The views of a scene show one set of named points, each view turned or mirrored, and shifted as a whole, with a little noise and some points left out.

Scene 1
View 1
vetu: [-43  20  11 -13  -2   1 -23 -14   6   1 -10  -3   3  11  -9 -58  24  29
  27 -10  21  36 -19  34  18]
Gud: [-51  26  -1  -3 -18  13  -7 -23   0   9 -21  -9 -10  18 -21 -47  11  27
  12   9  44  21 -15  28  41]
doli: [-12  33  -7 -37 -19 -30  11  14  45  40  18 -29  15 -13 -16  -3  -5 -10
  -9  25 -32 -17 -38 -18 -17]
somi: [ -5  29  -1  -1 -10  -5  -9   6  23 -14 -11  -2  30  -4  18 -41  -9   3
   3  -8   9   8 -31 -10 -14]
nusi: [  4  26   0 -10  -7 -14  -8  14  34 -14  -5  -4  35  -8  23 -36  -9  -1
  -1 -11  -4   6 -42 -16 -26]
zudu: [-28  20   9   4  -2   6 -21  -8   6 -25 -22   7  18  10  13 -64   8  25
  16 -20  30  33 -25  17   6]
Godur: [-37  39  -4  10 -21   9  -8  -6   6  18  -8  -7  10  -3 -16 -44  -6   7
  15  15  21   0   6   5  13]
gize: [-27  43  -4   4 -23   3  -4   2  13  22   1 -13  17 -12 -15 -35 -13  -8
  13  18   4 -12   7  -6  -2]
mit: [-43  27  -5 -35 -21 -12   7 -12  25  38   0 -27 -11   7 -33 -16  14  17
  -1  25   9   5 -31  14  29]
zepi: [-29  25  -3 -32 -19 -16   6  -4  32  26   0 -23   0   4 -16 -15   9  14
  -5  14   2   6 -43   6  13]
Rur: [-34  31  -3  23 -19  23 -10 -15  -4 -18 -32   1  10  13  -1 -56  -9  19
   8  -2  56  16  -8  10  30]
zel: [-25  28  -4  -6 -19   1  -1  -8  17   2 -15  -9   8   6  -7 -37  -5  14
  -3   6  28   8 -28   5  18]
gog: [-26  27   2 -13 -11  -7  -9   0  19   6  -4  -9  13   1  -4 -41   6  11
   9   1   7  13 -24   6   2]
fonad: [-30  40 -14   8 -34  10   7  -7  15  18 -13 -16   6  -1 -19 -26 -19   4
  -5  26  32 -15  -9  -9  24]
Gil: [-36  32  -3  -5 -17   3  -4  -9  14  14  -9 -12   4   4 -16 -36   3  13
   8  12  22   7 -16  10  19]
Rav: [-32  20   2 -32 -12 -16  -1  -7  25  16  -3 -17   1   7 -12 -27  15  19
   2   5   8  18 -45  14  14]
Taluf: [-25  33  -3  -6 -16  -5  -5   3  18  17  -2 -12  12  -4  -9 -33  -5   4
   4  11   6   0 -18  -1   4]
daku: [-43  25   2   6 -11  13 -14 -18   2  -8 -21  -1   4  13  -7 -58   9  26
  18  -5  40  26 -15  24  26]
Geku: [-18  32  -1 -23 -15 -16  -2   6  31  25   7 -17  16 -11 -12 -23  -2  -1
   4  14 -12  -5 -24  -7 -10]
pake: [-16  26  -1  -3 -10  -1  -8  -2  19 -13 -16  -4  19   6  10 -44   1  15
   3  -7  22  16 -34   3   4]
View 2
Godur: [-10  -9  16 -10 -16   7  14  37   1 -13  11 -18 -13 -11  -2 -13 -37   3
 -23  21  17 -22  -6   1  19]
fonad: [ -1  -8  14   7 -24  17  10  32  16 -37  22 -31 -23  -3   0 -28 -27  16
 -21  22  29 -16 -20  22  33]
pake: [-14  17   2  -1 -30  -6  10  23  16 -10  12   5 -13  14  -3  -3  -7   4
  -4  17  -8 -25  -9  -3  -2]
Rur: [-22  14  14 -15 -22  19  32  41  11   0  22 -38  -4   8  -4  14 -32  19
  -3  23  -6 -29 -18 -26   2]
gize: [ -9 -12  11  -2 -25   8   3  29  -5 -25  12  -9 -24 -12   8 -25 -33  -2
 -31  16  27 -19  -2  18  28]
Rav: [  8   3   1   7  -7 -34  -2  25  25 -16  -1  19   6  -4 -28 -11  -1  -6
  -7  27  -9 -21  -2  -1  -7]
nusi: [-15  22 -12   6 -51  -9  -6   1  13 -21  11  33 -33  21  10 -19   9  -5
 -10   8  -2 -23  -3  21  -1]
doli: [ 18 -16  -4  26 -23 -27 -27   9  21 -52   3  34 -27  -7  -8 -57   2 -11
 -30  20  31 -11  -4  51  25]
vetu: [ -7   0  10 -15  -3 -24  16  39   3  10  -3   4  12  -9 -22  12 -24  -8
 -10  22 -14 -27   6 -27 -11]
zel: [ -4   5   7   4 -19  -1  11  30  21 -18  11 -12  -7   4 -11  -9 -11   9
  -8  24   2 -21 -13   1   7]
somi: [-18  19  -4   0 -45  -2   4  10  10 -14  13  17 -29  18   7 -10  -3   0
  -7   8  -2 -26  -3  10   1]
zudu: [-23  19   4 -17 -24  -6  20  25   4  11  10   5  -3  12  -6  19 -16  -1
  -1  16 -20 -32  -1 -27 -17]
mit: [ 24 -19  12  17  11 -25   0  37  31 -30  -1  -6  10 -20 -34 -28 -14   0
 -20  38  14 -13 -12  10  15]
Geku: [  4  -7   2  10 -23 -18 -10  18  11 -33   3  20 -21  -5  -5 -34  -8  -7
 -25  18  18 -17  -1  26  15]
Gil: [ -1  -6  13  -2  -9  -5  10  36  13 -17   9 -14  -2  -7 -13 -10 -23   3
 -17  26   8 -19  -9   0  10]
zepi: [ 14  -7   4  17  -5 -25  -7  29  31 -33   0   8   0  -8 -28 -28  -4  -3
 -15  30  10 -15 -13  15   8]
Taluf: [ -3  -2   8   3 -22  -7   0  25  11 -22   6   4 -15  -2  -5 -22 -17   0
 -19  18  13 -19  -4  11  13]
View 3
Godur: [-19   8 -20  -9  13 -26 -17   4 -16  -4   4 -23  16  11   5 -16  -8   2
  -7 -13 -17  16  -3  -2   6]
mit: [-11  -7 -36  27  -6   7  -9   0 -17   2  -8 -38  18 -31  23  -5  -3  -1
 -21  17 -20   6  15   3 -14]
somi: [ 10  22   7  16   0 -26 -21 -14  -7 -10 -10 -30  -8  39   1  -3 -21   4
  21   9   1 -21 -24  -4 -17]
Rav: [  6   6 -19  35 -10   2 -23   1 -16   0 -19 -41  13 -11  19   5  -8  -1
 -11  18  -6  -7   0   5 -26]
Gil: [ -9   6 -19  15   5 -15 -21  13 -19 -12  -5 -26  17   2  13  -5 -11  -4
  -8  -1  -9   3   4 -10  -9]
doli: [ -4   2 -21   8 -16   4   9 -57   1  21  -4 -57 -18 -12   5 -18  -1   9
   6  35 -35   4 -21  29 -14]
nusi: [ 15  24  10  19  -6 -21 -15 -30  -4  -3 -13 -37 -19  39  -1   0 -20   8
  27  19  -3 -23 -33   4 -26]
Geku: [ -6   7 -17   7  -6  -7 -12 -27  -5  10  -6 -45  -5   4   6 -10  -6   7
   4  16 -21   4 -19  15 -13]
zudu: [ 13  25   1  29   7 -27 -49  32 -21 -20 -20 -22  17  38   9  16 -20  -3
   2  -9  22 -18 -14 -17 -26]
gog: [  1  12 -11  19  -1 -15 -27  -1 -13  -3 -13 -36   8  14   9   0 -10   1
  -2   5  -3  -2 -14   1 -17]
Rur: [ -6  12  -7  19  17 -36 -29  39 -27 -36   0  -3  23  28  12  -3 -26  -6
   5 -19   7 -13  17 -35  -5]
daku: [ -1  13 -13  25  10 -22 -41  42 -27 -22 -12 -16  29  18  14   9 -16  -7
 -10 -14  13  -5   6 -25 -14]
gize: [-19  10 -15 -12   8 -26 -11 -12 -10  -2   5 -28   5  17   1 -19  -8   5
   4  -7 -22  13 -13   3   6]
Taluf: [ -5   8 -13   9   0 -16 -13 -11 -12  -4  -4 -33   4  10   8  -9 -10   3
   0   6 -14  -1 -10   1  -8]
Gud: [-10   2 -27  26  10 -14 -32  40 -29 -23  -9 -16  32  -6  22   1 -13  -8
 -20 -12   2   1  23 -22 -11]
zel: [ -2   9 -10  23   4 -19 -18   6 -16 -15  -7 -24   8   9  12  -6 -18   0
   5   6  -6 -11   6 -14 -15]
vetu: [  4  16 -18  26   0 -14 -49  37 -25 -11 -22 -29  33  12  16  17  -5  -6
 -21 -11  17   3 -10  -8 -23]
pake: [  9  18   0  26   1 -22 -27   5 -15 -16 -13 -25   4  25   9   2 -19   1
  11   7   4 -18  -9 -11 -23]
fonad: [-22  -2 -17  -4  13 -26   6 -12 -11 -12  12 -18   1   3   7 -30 -17   4
  11  -1 -28   3  17 -14   8]
zepi: [ -2  -3 -24  28 -12   4  -2 -23 -11   3  -9 -42  -2 -20  18  -8  -7   1
  -4  29 -23  -6   3  10 -20]
View 4
vetu: [-17 -19  17  -1  40  10 -40   8  32  33   2  23 -14  17  18 -22   7   4
  11 -20  31   1 -28 -32  24]
fonad: [ 16  -6  32   6  12 -11 -11 -20  24  14 -20 -47 -11 -14   4 -13 -17 -26
  25 -19 -26   3 -19 -11   0]
zepi: [-17 -21  37   0  14  16 -41   6  30 -19 -11 -30  11  -6  19 -14 -13 -12
   5 -22   8  -4 -28 -32   1]
Rur: [ -5  -7  -2  17  20 -15 -22  -8  30  53 -15   3 -42  14 -12 -22   9 -14
  36 -32   0   1 -25 -25  21]
Gil: [ -3 -15  27   3  27   3 -28  -6  28  19  -8 -15 -10  -1  13 -17  -6 -13
  18 -21   3   1 -26 -23  11]
Geku: [  9   0  37  -5  11   5 -23   9  26 -16 -12 -29  15 -10  14  -7 -11  -3
 -10  -7   4  -1  -7 -13  -2]
zel: [ -8 -10  15   7   9  -1 -29   1  28  15 -16 -19 -16   2   1 -18  -3 -12
  17 -27   4  -3 -23 -29   8]
nusi: [  5  19   7   4 -16  -9 -22  27  33 -17 -24 -15   2   8 -12  -3   5  10
 -22 -12  19  -9  14 -19  -2]
gog: [ -2  -5  23  -1  18   3 -28   9  28   6  -9  -9   1   3  10 -12  -1   0
  -2 -17  14   0 -14 -19  10]
mit: [-18 -33  48  -1  29  22 -41  -4  24  -9  -2 -29  11 -12  30 -18 -18 -20
  15 -21   3   0 -43 -31   3]
zudu: [-11  -2  -3   9  17  -6 -31  15  38  35  -9  26 -28  25  -7 -19  16  10
   8 -25  30  -3 -11 -29  24]
gize: [ 25   2  32  -5  26  -9  -9 -12  20  17 -10 -26  -3  -8  10  -8  -9 -11
   6  -5 -10   5  -7   0   4]
somi: [  4  16   5   7  -4 -12 -19  17  32   2 -21  -8  -9   9 -11  -9   5   5
  -8 -17  14  -6   5 -18   3]
daku: [-15 -15   9   6  32   0 -33  -2  32  44  -4  15 -29  16   6 -23   9  -7
  27 -27  16   2 -29 -31  24]
doli: [  9  -2  53  -9   1  11 -25  10  21 -49 -15 -54  38 -22  22   0 -24  -7
 -21  -4  -1  -6  -4 -12 -15]
Gud: [-21 -29  21   9  40   7 -37 -12  27  41  -2   2 -27   7  14 -28   1 -15
  39 -33   7   3 -46 -35  22]
View 5
Gil: [ 20  -6  18  -7 -17  17  -7  -7   6   1 -14 -13 -19  -8 -14   0 -18   6
  -8 -24  12  13  14   9  28]
pake: [ 18   4   6 -10  -4 -19  -2  10 -12 -10 -15   5 -12   3 -11  -7 -14  -3
  -5 -30  17   3  -4  -1  21]
Rur: [ -1 -10   7   3  -3  17 -28  12  13 -16 -15 -10  -9  -5 -29   1 -15  11
  -9 -14  14  14 -20 -10  -8]
gize: [ 32 -17  27  -3 -22   5  -1 -14   8  11 -17  -4 -10  10  -4  14 -26  26
   5   4  15  -7  20  15  40]
doli: [ 67  -3  22 -20 -37 -20  36 -26  -9  15 -10  14 -25   4   9   3 -33  -1
  10 -26  29 -10  60  35  80]
zudu: [ -4   7  11  -6   7 -13 -15  20 -20  -6 -21  -9 -11   4 -12 -11  -1  -3
 -15 -31   3   8 -27 -12   9]
gog: [ 22   0  18 -12 -12  -7   3   1 -13   4 -16  -5 -16   2  -4  -4 -14   0
  -5 -27  12   3  10   8  39]
somi: [ 26  -1   7 -11  -5 -36   5  11 -18  -9 -19  17  -8  14  -6  -3 -20   3
   4 -20  20 -10   1  -1  28]
Rav: [ 26  11  14 -19 -18   4  10  -8  -9   4 -13 -10 -27 -12  -4 -12 -11 -17
 -12 -50  14  17  23  14  45]
daku: [ -3   1  16  -3   0  20 -22   9  -2  -5 -18 -22 -16  -8 -16  -3  -5   1
 -18 -28   2  20 -15  -5   8]
Gud: [  4  -1  18  -6 -12  41 -22   1  13  -6 -14 -30 -21 -18 -22  -4  -9  -3
 -19 -32   4  30  -2   1  12]
mit: [ 36   3  19 -16 -31  34   9 -22   9   8  -8 -20 -32 -23  -9  -6 -18 -12
  -9 -42  15  23  40  25  51]
fonad: [ 40 -23  12   0 -30  17  -5 -13  25  -4  -7   5 -13  -1 -22  11 -36  23
  11   0  27  -1  26  14  28]
zepi: [ 39   7  12 -15 -26   5  15 -15  -2   3  -7  -6 -30 -12  -6  -9 -21 -14
  -4 -45  22  16  36  22  50]
Taluf: [ 29  -4  19  -9 -19  -2   3  -9  -3   4 -14  -3 -18   2  -6   1 -22   8
   0 -16  15   1  19  13  40]
Geku: [ 43  -4  21 -13 -25 -13  17 -12 -10  10 -15   6 -17   5   3   1 -24   5
   2 -21  21  -6  33  21  57]
zel: [ 22  -1   6  -8 -14   3  -5   1   2  -8 -12  -2 -17  -6 -16  -5 -22  -1
  -4 -29  21  11   9   5  23]
nusi: [ 34   4   6 -13  -6 -55  17   9 -26  -6 -18  27  -8  17   0  -5 -21   1
   8 -23  23 -17   7   3  41]
Godur: [ 20 -15  26  -3 -19  18 -12  -6  10   4 -16 -13 -13   2 -12  11 -21  20
  -3  -1   7   4   9   7  28]

In a view up to two points have been moved. Name them for each view, in the order of its rows, or write none.
view 1 -> fonad
view 2 -> Rav
view 3 -> Godur, zepi
view 4 -> none
view 5 -> none

Scene 2
View 1
dokav: [  6   9   2  28  -9  -6  24 -39  31  14 -17   1  32  21  12  33 -46  37
  50 -25 -64  -1  17 -24 -10]
veku: [ 21   7  -4  13   4  11  -7 -17 -20 -12  20  -3  -4 -11 -29  -2  15  33
 -14  34 -18  -2 -19  -1   7]
pilu: [ 14   6  -3  20  -3   3   5 -23  -4  -3   5   0   6   1 -14   8  -8  35
   7  13 -35  -3  -5  -9  -3]
monam: [ 14  -6  -3  36   9 -13   3   8  23   8  -8   6  18 -14 -12   3   6   3
   5   3 -35  -2   5  12   5]
mez: [ 17   7   3  30  12   1  13 -33   4   8   7   0  24  10  -8  16 -15  27
  18   0 -50   0   2 -20  -2]
tiso: [ 17   8  -7  12  -7  14  -3 -20 -16  -5  11   1  -9  -5 -21   1   6  35
  -6  26 -19  -3 -11  -3   0]
dapa: [ 16   9  -6  13   1  11   8 -35 -17   7  20   0  -4  11 -13   6  -7  36
   3  11 -32  -1  -2 -21  -7]
luve: [ 20   0  -3  30  18  -1  -4  -2  -2  -4  12   0  11 -16 -27  -2  18  10
 -12  22 -28  -2 -12   3  12]
Zut: [ 17  -1  12  52  31 -17  17 -10  35  10  -7  -2  55   0 -10  19 -15   2
  24  -9 -66   1   7 -13  11]
muden: [ 21  -1   4  41  26  -6   7 -13   8  13  12  -2  27  -1 -20   6   5   4
   0   2 -45  -2   0 -11   7]
Fetum: [ 13  -1   2  32   7  -9   5  -4  20   0  -9   2  21  -9 -10  13  -3  18
  12   7 -41  -2  -1   0   7]
nomu: [ 24   0  -3  29  15   0  -5  -3  -5  -5  12  -1   8 -15 -28  -2  20  13
 -12  24 -24  -2 -12   3  12]
neb: [ 11   4   7  38   9  -7  20 -27  26  12  -6   0  37   9  -2  23 -29  21
  32 -12 -62   0   8 -21  -1]
Kup: [ 13   7  -2  13 -11   4  -8 -11  -3 -26  -5  -3   3 -17 -21   8   1  43
  -1  35 -24  -5 -17   8  13]
Fud: [ 16  -6 -10  31  14  -6   2   5   6  25  14   8   4  -8 -17  -7  20  -3
  -5   0 -25  -2   5   9  -1]
Dade: [  4  -2  -9  30 -12 -15   9   3  35  17 -20  12  12  -4   6  14 -15  11
  27 -16 -40  -3  18  14  -5]
fak: [ 19   4  -1  29  14   2  11 -27  -3  21  19   2  12   9 -14   6  -2  15
   7  -3 -39  -3   4 -17  -4]
Fovuf: [ 12   9   5  24  -1   4  16 -40   5   9   3  -1  20  15  -3  19 -28  35
  25  -6 -52   0   6 -26  -8]
rame: [  7   4  -1  23 -13  -4   8 -11  20  -1 -18   5  15  -3  -4  19 -17  29
  22  -2 -41  -3   5   0   1]
Lonu: [  8   0  -8  28  -2  -6  12 -12  19  28  -2   9   8   8   0  10 -11   9
  20 -20 -43  -3  17  -5 -13]
gatip: [ 19   3   5  44  27  -7  18 -25  16  21  11   0  35  10  -8  13 -11   5
  17 -12 -57   0   9 -22   1]
luba: [ 28  10   2  14  14  17  -3 -34 -34  -9  34  -7  -1  -3 -35  -5  14  36
 -16  38 -22   0 -22 -20   7]
View 2
Fetum: [  3 -14   0  15 -17  -6 -15  20  -6 -13  18   8 -23 -18  -8  -7  13 -24
  27 -13  -1   6 -11   9  17]
Zut: [-22 -19   2  25 -20 -10 -37  25 -39 -48  18  -2 -23 -13  -5  -1  20 -19
  35 -19  -5  -3 -22  13  46]
Fud: [ 17 -24   0   4  15  12 -19  15  13 -14  20  12 -23 -12   3  -1  26 -16
  39 -27  -4  37 -16  -7  11]
neb: [-10  -1  13  23 -15  -9 -42  19 -29 -28  21   8 -24  -4 -10 -18  20 -15
  12  -2  -7 -10 -13  33  39]
luve: [ 26 -28  -2   3 -12  20  -7  15   3 -13  14   1 -24 -20   8   2  22 -24
  36 -25   1  16   6 -17  -5]
muden: [  6 -21   6   9  -5  12 -27  19 -17 -30  18   0 -26 -11   8  -2  30 -17
  34 -24  -2  11  -7  -3  20]
pilu: [ 25  -3  12   8 -15  14 -19  12  -4  -7  17   7 -27  -9  -3 -15  21 -23
  13   0   0   0  10  12   1]
monam: [  3 -25  -6  13  -8  -4 -13  21   4 -13  19   8 -18 -21  -9  -1  12 -21
  37 -23  -2  18 -21   2  16]
gatip: [ -8  -9  12  16  -2   2 -46  19 -31 -37  22   4 -27   0   3  -7  29 -10
  24 -13  -5   4 -15  16  37]
luba: [ 49 -16  17  -7 -15  45 -13   9  -4 -10  10  -5 -33  -6  22  -8  32 -19
  15  -7   4   5  38 -16 -23]
Fovuf: [  7  10  21  13 -14   6 -42  16 -21 -19  21  11 -30   2  -3 -24  23 -15
   3   8  -3  -8   3  33  22]
dapa: [ 33   1  20   0  -5  25 -30   9  -6  -6  16  11 -31  -1  10 -21  28 -13
   5   4   1   6  18  14   0]
dokav: [-15  18  21  26 -15 -17 -51  20 -30 -19  24  18 -27   2 -19 -31  13 -14
   0  15  -6 -15 -18  56  46]
rame: [  3  -4   6  19 -18 -11 -19  19  -2  -5  20  15 -23 -14 -18 -18   4 -21
  14   2  -1  -1 -12  30  20]
Dade: [ -9  -8  -2  20  -3 -20 -22  21   8  -2  22  24 -17 -14 -23 -17   5 -22
  24  -8  -2  17 -33  32  32]
veku: [ 43 -11   8  -3  -9  29  -9  11  12   3  15   8 -29 -11   7 -12  21 -22
  14  -4   4  12  23  -3 -20]
tiso: [ 40 -10  12   0 -13  23  -7  11   9   5  13  11 -29 -12   4 -14  17 -24
  12  -3   3  10  19   2 -17]
View 3
Fud: [ 18   3  47  -2 -16   8 -15  -7  -2   3  12  14   0 -11 -17 -24   2  14
  22  10 -32 -21 -28  14   6]
tiso: [ -8  33  19 -21   1  12 -23 -22  -5  19   7  14  -9   3  -6 -36  -2   2
  -4  12   3 -18 -18   8  22]
mez: [  3  31   9 -15   7  -9 -24 -10   9   1  16 -18  -2   5 -16 -18  26  -3
   9   4 -27   6 -51   2  15]
neb: [  6  32  14  -7  12  -9 -30  -9  31 -14  23 -40  -2   7 -23 -10  29  -5
  18  -3 -38  15 -55  -1  10]
dapa: [ -1  38  -2 -23   2   6 -22 -21  -7  25   5   4  -9  -1 -15 -22  18  -2
  -3  10 -10 -14 -39   4  27]
muden: [ 11  17  32 -12  -8 -13 -22  -4  -5  -5  13  -6  10   4 -11 -31  13   3
  21  10 -37  -2 -43  -1   3]
nomu: [  3  14  43 -17 -13 -10 -19  -7 -26   9   6  21  12   8   5 -54  -9   7
  11  21 -17 -16 -16   2   8]
Fovuf: [ -3  46  -9 -15  20   2 -29 -21  29   1  18 -33 -16   7 -25  -4  33  -8
   2  -5 -22   9 -53   1  20]
dokav: [  0  42  -3  -7  24   1 -31 -16  49 -12  25 -51 -16   3 -34   9  42  -8
  12 -14 -36  19 -64   1  16]
Fetum: [ -2  21  38  -7   6   1 -27 -10  18 -10  21 -16  -3   5 -11 -28   5   2
  16   4 -23   2 -29   5   8]
rame: [ -4  31  26  -7  14  10 -30 -18  35 -12  21 -26 -13   5 -18 -17  11   3
  12  -5 -14   3 -28  10  13]
gatip: [ 17  21  18  -6   0 -15 -19  -3   9  -7  17 -21   7   3 -19 -14  31  -1
  22   3 -50   7 -61   0   5]
veku: [ -5  32  19 -25  -4  10 -23 -20 -12  20   6  19  -6   1  -7 -39  -3   5
  -3  14   1 -23 -15   8  23]
Kup: [-20  36  31 -21  12   9 -33 -21   7   2  13  -1  -5  13   3 -50 -15   0
  -6  11  10 -11  -5   5  19]
pilu: [ -5  32  13 -19   5   7 -26 -20   7   8   9  -5  -5   4 -12 -26   9   1
   1   6 -11  -6 -32   2  20]
Lonu: [ 15  20  24   0   0  14 -21 -15  27  -3  21 -15 -13 -12 -29   1  19   7
  19  -3 -34  -8 -47  11  12]
fak: [ 12  21  13 -13  -4   1 -17 -10  -3  11  12  -3   0  -5 -19 -17  23   2
  11   8 -32  -9 -49   5  14]
luve: [  2  14  42 -13  -7  -3 -23  -6 -11   0  10  12   7   5  -1 -48  -7   5
  12  15 -17 -13 -19   4   7]
luba: [ -7  33   7 -33  -4  -7 -20 -16 -34  29  -1  25   7   6   2 -50   4  -1
  -7  22  -1 -20 -25  -1  23]
Zut: [ 11  16  35  -3   7 -25 -27   3  19 -29  26 -38  12  14 -16 -22  25  -1
  31  -1 -52  23 -52  -6  -4]
monam: [  9   8  53   1  -4   4 -24  -7  18 -16  20  -9   0  -1 -12 -28  -3  11
  23   4 -30  -6 -25  11   3]
View 4
luba: [-50 -21 -20   9  15 -30 -14 -10  28  33  -8  30  -6  37   5  10  19  23
 -39 -26  -2  18  -5 -23  27]
Zut: [-19  15  19  -8  46  40 -49   6  34  32   9   3   4  18 -24  -3 -10   3
 -19 -36 -33 -10  11  59  15]
gatip: [-20   6   9  -1  40  15 -42  13  20  34  12  17  -7  21 -16  -1  -9  -1
 -30 -24 -23  -9   7  49  11]
veku: [-38  -6 -19   9   3 -18 -14 -18  22  28  -2  19   9  19   7  10  12  14
 -29 -19  -6   9  -8 -24  19]
Lonu: [ -7  21  -4   2  13  13 -33   2   1  25  21  10   7   2  -8   0 -14 -15
 -25  -8 -18 -13  -4  31   2]
dokav: [ -4  30   6   2  14  26 -51  21  16  31   1  22   1 -12 -19   4 -57  -4
 -36 -25   9 -16 -13  62  -5]
Fetum: [-21  15  -3  -2  15  20 -32 -13  29  26   0   3  16   8  -8   2  -3   4
 -19 -27 -21  -4   1  20  14]
neb: [-14  19   9  -2  26  27 -47  11  24  32   1  15   1   4 -17   2 -29   1
 -29 -28  -7  -7  -2  50   7]
rame: [-12  24  -3   1   4  21 -36 -11  25  27  -5   6  18  -9  -8   4 -20   3
 -24 -23  -9  -6  -8  20   8]
Fud: [-20   4  -8   1  18   1 -21 -18   5  26  24   3  11  22  -2  -2  28  -9
 -17  -8 -41  -6   7   3  15]
Kup: [-36   4 -15   2  -4   6 -22 -31  40  27 -22   8  23   6   2   9   5  21
 -24 -33  -2  10  -8 -23  21]
nomu: [-46 -12  -8   0  23  -6 -20 -25  31  31   3   8   7  37  -2   4  39  15
 -19 -28 -32  10  10 -17  27]
fak: [-25  -1  -5   4  24  -4 -32   6  12  32  15  21  -6  21  -6   1   0  -2
 -33 -14 -17  -3  -2  22  10]
dapa: [-29  -7 -16  11   8 -20 -23   2  12  30   1  28  -7  16   2   6  -6   8
 -37 -17   3   2 -12   2  11]
Dade: [  0  34   1   0   6  35 -36 -12  13  23  13  -5  22 -12 -10  -3 -14 -14
 -14 -14 -25 -16  -2  30   0]
mez: [-28   0  -1   3  25   3 -34   4  23  31   6  20  -4  20 -11   2  -4   9
 -30 -26 -13  -1   2  25  14]

In a view up to two points have been moved. Name them for each view, in the order of its rows, or write none.
view 1 -> veku, nomu
view 2 -> none
view 3 -> Fovuf
view 4 -> mez
